Each row is a point on a tangle of strands that fork and nearly touch. The rows are in no order.
(in the rows, 128 means zero)
Two points are linked if the straight distance between their rows is under 114. Some points are linked to none.
deta: [133 132  64 129  97 123 130 134 120  89  97 161 145 155  60 149  97 147
 135  79 130 177 129 133  64]
rigi: [ 84  71 125 124 130 103 131 154 151 149 146  83 106 124  91 120 108 127
 121 125 150 143 107 138 110]
Zofe: [122 157  96 159 179 165  87 162  85  97 168 121 126 127 126 125  89 148
 146  78 161 132 118 135 134]
Sipiz: [ 95 134 106 131 128 108 118 121  80 110  77 133 133 102  69 154 104 170
  93 144 124 199 115 119  62]
Lamed: [173 200 160 123 122 148 139 152  71 140 160 126 135 153 167 168 120 133
 170 115 125 133 144 141 142]
fafi: [108 130  75 154 148 136 102 113 170 106  95 195 151 153  62 145 142 163
 100 108 160 161 106 143 113]
lofo: [130 138  61 104 114  92 110 139 156 134 118 120 117 130 100 149 103 134
 184 139  97 131  97 123 116]
Negub: [ 61  71 131 133 118  88 121 130 150 115 104  73 101  99  87 119  83 142
 132 155 144 173  91 132  73]
nuki: [149 128 112 113  83 126 148 135 142 122  85 123 106 159 129  87 102 103
 118 104 124  88 119 125 126]
dus: [119  97 168 155 129 174 146 130 146 129 164 133 119 141 116 125 177 110
  93 125 131  96 224 113 179]
nug: [120 167 171 113 108  93 137 139  83 128 124  94 122 146 148 170  44 131
 197 119 135 159 115 153 124]
movab: [109  67 126 116 144  85 176 126 152 146 140 109 108 147 173  97 120 130
  85 176 107 128  99 105  97]
kivok: [132  96 116 115 115  78 190 108 118 133 129 119 111 167 204  97 113 122
  92 169  89 111  98 115 107]
Luruf: [107  79  92 121 133 131 129 130 216 161  95 143 127 123  82 104 155 123
 119 155 126  92 103 140 128]
pem: [ 67  89 169 131 173 148 102 152 128 153 188 142 135 151  90 162 160 136
 103 125 152 171 187 133 149]
Sapar: [139  73 141 124 125 145  97 101 119 163 124 101 141  76 201 126 135  75
 145 117 111 121 180 111 188]
mezos: [131 117 108 141 120 125 125 122 171 100  82 201 142 178  62 137 166 154
  77 112 155 161 130 151 122]
lepaz: [148 164  89 109  84  84  91 127 173 149 113 131 124 132 120 142 107  92
 197 131  96 105  76  90 134]
vileg: [123 114 182 107 112  81 163 145  88 103  96 104 134 140 170 121  58 144
  98 120 124 178 142 145  92]
tul: [149 117 137 150 154 165 131 138  75 113 170 121 140 117 171 145 120 116
 108  90 150 143 197 130 149]
Zuras: [ 79  41 155 133 151  91 148 114 164 159 153  94 117 121 169  97  96 106
  85 175 132 128 108 136 118]
vozof: [169 209 129 136 134 170 129 161  88 112 167 130 135 163 145 147 137 153
 146  93 118 133 156 143  92]
fuv: [139  95 131 118 128 134 120 146 162 155 144  99 115 122 149  92 144  87
 122 129  96  88 133  96 146]
kabif: [ 96  91 126 128 128 155 100 133 161 137 112 176 134 158  79 105 181 141
 111 142 163  96 115 182 180]
fos: [144 127 169 110 127  94 159 163  68 113 117  98 142 133 186 131  83 122
 109 105 140 162 165 162 114]
Runel: [171 216  77 150 125 131  96 139 113  97 149 134 141 133 136 144 117 147
 170 101 113 126 103 124 164]
lun: [117  60 166 125 150 125 155 157 130 149 166 101 124 131 136 127 141 103
  97 134 149 140 195 129 127]
Vebu: [144 176 131 153 138 197  95  93 128 116 187 108 125  97 172 144 155 130
 148 106  84 107 191  81 174]
Goti: [115 135 104  91  88  96 186 142 149 125 142 109 127 181  96 138 120 149
 138 102 103 165 138 121  51]
zin: [181 162 103 155 120 117 155 106 182 100 115 170 134 143  80 102 132 139
  88  82 117 106 166 162 129]
falu: [128 146 168 124 130 162 135 166  83 136 164 114 116 149 130 152 110 137
 105  84 168 156 168 160  66]
gebe: [130 114 132 117 121 118 134 151 168 118 119 161 128 195  56 129 170 138
  68 109 147 173 139 141 129]
ger: [109 127 136 137 144 196 105 147 155 156 178 106 102 123 110 136 151 117
 141 131 122  93 195 124 103]
Todon: [146 128 108  97 125 133 126 108 140 154  83 120 109  75 167 127 169 118
 155 155 106  99  66 101 139]
lifef: [138 177  90  91  84 136 135  77  94 113  53 169 124 102 127 143 108 109
 199 137 131  88  78 100 118]
Goro: [160  85 134 131 138 140 128 126  81 128 138 106 140  83 189 128 120 101
 134 122 131 147 185 136 159]
pib: [ 84 105 134 161 168 197 109 112 125 130 128 179 151  89 113 124 192 156
 116 139 182  95  95 152 180]
feb: [ 74  95 131 124 121  86 110 133 124 113  90  95 120  85  79 144 100 165
 121 157 125 199  97 125  57]
Luzu: [162 169 129 151 136 139 141 124 174 104 168 137 141 152  73 102 165 122
  86  98 141 101 174 160 128]
fad: [137  92 164 131 133 146 156 161 147 135 164 129 112 157 120 114 163 112
  86 136 147 120 197 123 147]
vuzo: [ 89  78 111 114 138 140 156 112 193 162  87 153 115 111 105 114 173 121
 109 166 152  77  76 129 126]
Rogu: [130 127  97 151 163 147  95 170  99 121 150 117 121 121 106 138 114 138
 111 100 155 136 124 140 130]
vubi: [186 186 160 116  81 103  76  98 161 136 129 103 146 121 139 101 174  87
 151  94  87  78 135  94 162]
fuvam: [100 102  94 102  91 108 167  93 108 108  94 127 116 158 121 107  86 126
 151 160 122 132  99 120  57]
dof: [ 84 105 187 118 171 136 123 111  82 134  82 174 118 112 126 150 175 150
  50 145 186 183 110 162 136]
medil: [119 130 153  96 129  78 176  87 107 130 100 121 115  92 200 139 119 149
 162 197 105 135  64 105 117]
Tovog: [107 137 128  99  79 123 188 149 148 119 137 100 110 187 106 119  96 122
 138  94 135 138 121 133  63]
legip: [158 159 144 132 148 173 146 162  83 107 177 133 135 147 144 140 142 146
  99  93 145 143 180 125 106]
dizov: [152 156  69 120 104 125 145 128  91  87  72 167 148 148 100 144  99 159
 138 111 111 146 129 129  89]
ranu: [102  89 184 115 128  83 152 145 117 123  94 114 121 118 133 119  93 131
  56 145 141 200 135 124  90]
duki: [154 160  80 101  79 103 104  82 167 122  66 177 139 119 121 142 113 107
 206 142  95  96  89  97 126]
Pidob: [141 155 128 113  88  77 172  95 105 148  89 139 136 170 151 131  87 122
 179 172 103 122  81  88 148]
fer: [159  88 144 126 119 149  87 116 126 150 128 103 131  88 185 103 151  87
 142 120  95  92 143  82 176]
teze: [ 82  98 139 155 175 173 101 142 131 139 199 134 128 124 104 164 151 135
 128 123 145 127 197 128 141]
Sizim: [140 170  83 172 176 154  88 133 170  96 173 137 169 116  83  98 147 132
 130 101 117 107 138 128 156]
sos: [113 115 145 154 133 156  98 135 162 129 138 158 140 152  71  93 171 113
 100 120 142  76 155 162 207]
beke: [159 204  82 160 148 154  70 122 144 104 176 128 148 114 112 112 145 128
 160  91 106 108 124 114 161]
zomaf: [168 173  54 152 134 138 136 122 114  71  85 168 153 129 132 132 140 170
 125 116 116 139 111 126 111]
disu: [138 135 160 135 134 147 136 156 143 114 166 152 132 187  77 126 183 131
  72 104 158 134 179 144 136]
kalo: [176 147 161 115  91 127  85 113 142 140 147 104 130 104 167 111 184  99
 149 116  79  81 154  69 181]
boked: [102 119  98  99  66  91 156  93 124 112 120 122 113 191 131 105  66  93
 172 121 100 114  94 115  95]
Tob: [104 129 160 168 130 175 122 108 145 119 165 143 127 147  76 105 179 120
  98 123 131  84 208 138 200]
lof: [158 193 136 101  80 108 102 133 162 143 131 115 127 150 141 124 128  84
 167 103  99  91 104 103 140]
Mep: [146 184 153 106 114 116 145 160  79 141 136 105 116 162 146 166  81 137
 184 110 124 142 128 139 127]
luti: [140 153 135  99  97  94 177  95  95 149  79 143 116 120 176 145 130 137
 170 188 110 125  75  88 134]
dubu: [200 207  73 148 117 128 131 126 111 106 107 161 158 141 148 132 142 162
 150 127  93 131 102 122 162]
Futup: [109 137  89 171 171 175 104 115 150 110 108 178 157 106  91 111 169 155
 113 125 181  94  81 147 153]
zav: [160 184 132 134 128 156 116 109 181 142 163 118 124 112  83 104 173  99
 114 108 104  73 189 138 112]
med: [ 90 122  69 141 152 133 113 120 124 117  93 160 142 114  52 164 126 169
 104 130 157 174  91 131  78]
tiden: [116 129 157 110 110  85 120 127 124 163 153  83 104 148 192 124  62  80
 156 130 110 120  91 117 139]
ririk: [165 137 101 164 147 178  93 105 132 109 172 113 152  95 143 109 176 145
 129 132  79 115 164  86 196]
davog: [130 107  85 140 149 131 101 151 183 147 126 123 130 114  75 121 148 118
 126 128 117  96 115 140 144]
fotam: [116 120 150 107 139  72 120 108 129 138 103 104 112  72 186 135  94 134
 170 199 113 146  78 129 122]
Vivom: [114  78 184 119 146  97 144 158 112 139 145 112 123 130 126 135 116 128
  71 127 151 186 163 130 106]
fenik: [111 149 151 127  95  79 154  98  84 146  91 125 128 163 158 132  36 108
 181 165 116 130  73 103 147]
soseb: [134 125  63 122 147 113 100 148 158 142 123 118 125 106  99 145 142 143
 153 139  91 122  99 128 130]
Dev: [118  98 156 107 150  69 102 126 140 131 139  86 137  76 194 130  74 108
 166 190 112 151 118 157 130]
pum: [101 113 175 131 146 135 164 113  66 106  65 157 103  95 137 153 130 150
  66 126 203 150 115 155 106]
nis: [199 177 157 136 105 131 132 143  77 144 159 130 146 133 173 152 130 120
 173 127 100 140 141 105 179]
luva: [110 119 121  98 108 103 167 105  82  98  68 124 110 116 137 123  96 155
 133 159 139 137 108 118  63]
Nuni: [146 106  95 172 169 182  95 125 128 128 145 137 150  75 128 106 171 152
 119 148 105 108 135 105 169]
fav: [ 86  86 160 106 161 140 106 126 101 137  92 184 135 151 100 126 201 158
  63 143 160 164 111 167 152]
Fira: [ 64  59 165 135 138  92 143 127 171 150 178  75 105 135 126 106  83 102
 103 141 152 147 116 144  93]
gatov: [108  97 142 155 161 206 123 110 120 149 112 152 130  53 128 126 176 130
 122 127 171  71  96 142 173]
Fufum: [178 162  79 173 148 124 132 111 172  84 105 170 157 127 100 106 147 168
  88 110 118 123 137 147 126]
gedon: [121 116 132 117 135 119 168 127  85 123  68 136 115  95 144 136 123 159
  92 149 160 135 110 128  93]
dides: [214 132 134 138 117 151 125 115  59 126 146 134 158 105 210 132 138 153
 153 136 102 163 139 108 186]
kekur: [114 140 135 107  84  95 149 117 132 147 147  96 102 186 174 124  79  82
 157 125  98 102  84 109 120]
gaf: [ 83  78 145 123 147 159 151 117 153 169 100 146 114  84 118 117 180 114
 115 151 165  72  82 135 152]
leg: [117 134 179 102 123  79 112 118 125 148 166  82 130 113 192 143  56  71
 181 147 126 142 125 153 125]
Kaluf: [132  95 105 170 179 150 102 148 104 125 137 136 136 100 139 127 146 152
 113 132 150 123 129 132 154]
fem: [141 152 144 116 125 168 102 143 172 144 168 101 107 123 117 112 157  85
 136 109  96  72 161 112 120]
taref: [114 151 177 110 130  86 111 152 105 123 157  82 135 100 166 166  64 123
 184 130 130 173 143 177 102]
pinev: [115 136 147 118 105 157 151 165 119 143 161 100  95 163 107 137 109 129
 117  94 170 145 144 154  60]

A fork is a point with three links. Follow the links from the first point to the second and name the forks in between, in order.
dides; Pidob: Lamed > leg
lofo; sos: lepaz > fer > fem > Luzu > disu > fad
Goro; medil: legip > Lamed > leg
nis; dizov: Lamed > legip > fer > fem > Luzu > zomaf
Tob; Fufum: fad > disu > Luzu
dizov; gebe: zomaf > Luzu > disu
kabif; fos: fad
fer; pib: lepaz
Zuras; dizov: disu > Luzu > zomaf

Follow the links from the first point to the second, and from the first to the third. Name the last point that the two ways share.
lofo; dides; pinev: legip
Pidob; Goti; dides: Lamed
Vivom; zomaf; kivok: disu
dizov; Fira; dides: Luzu
luva; dides; Goti: Lamed
pinev; medil; Luruf: legip
nug; dubu; vubi: fer
Fufum; soseb; med: Luzu
soseb; vileg; kabif: fad
medil; kekur; Goti: leg

Name the points in between on the shortest way along the links from the first point to the second, in order.
duki; zav: lepaz > lof > vubi > kalo > fer > fuv > fem
Goti; dides: Tovog > pinev > falu > legip > vozof > Lamed > nis
Runel; fos: dubu > zomaf > Fufum > zin > Luzu > disu > fad > lun > Vivom > ranu > vileg
legip; ger: tul > Goro > Sapar > fer > fuv > fem
vubi; vuzo: lof > lepaz > lofo > soseb > davog > Luruf
Tovog; kekur: pinev > falu > legip > vozof > Lamed > Mep > nug > taref > leg > tiden
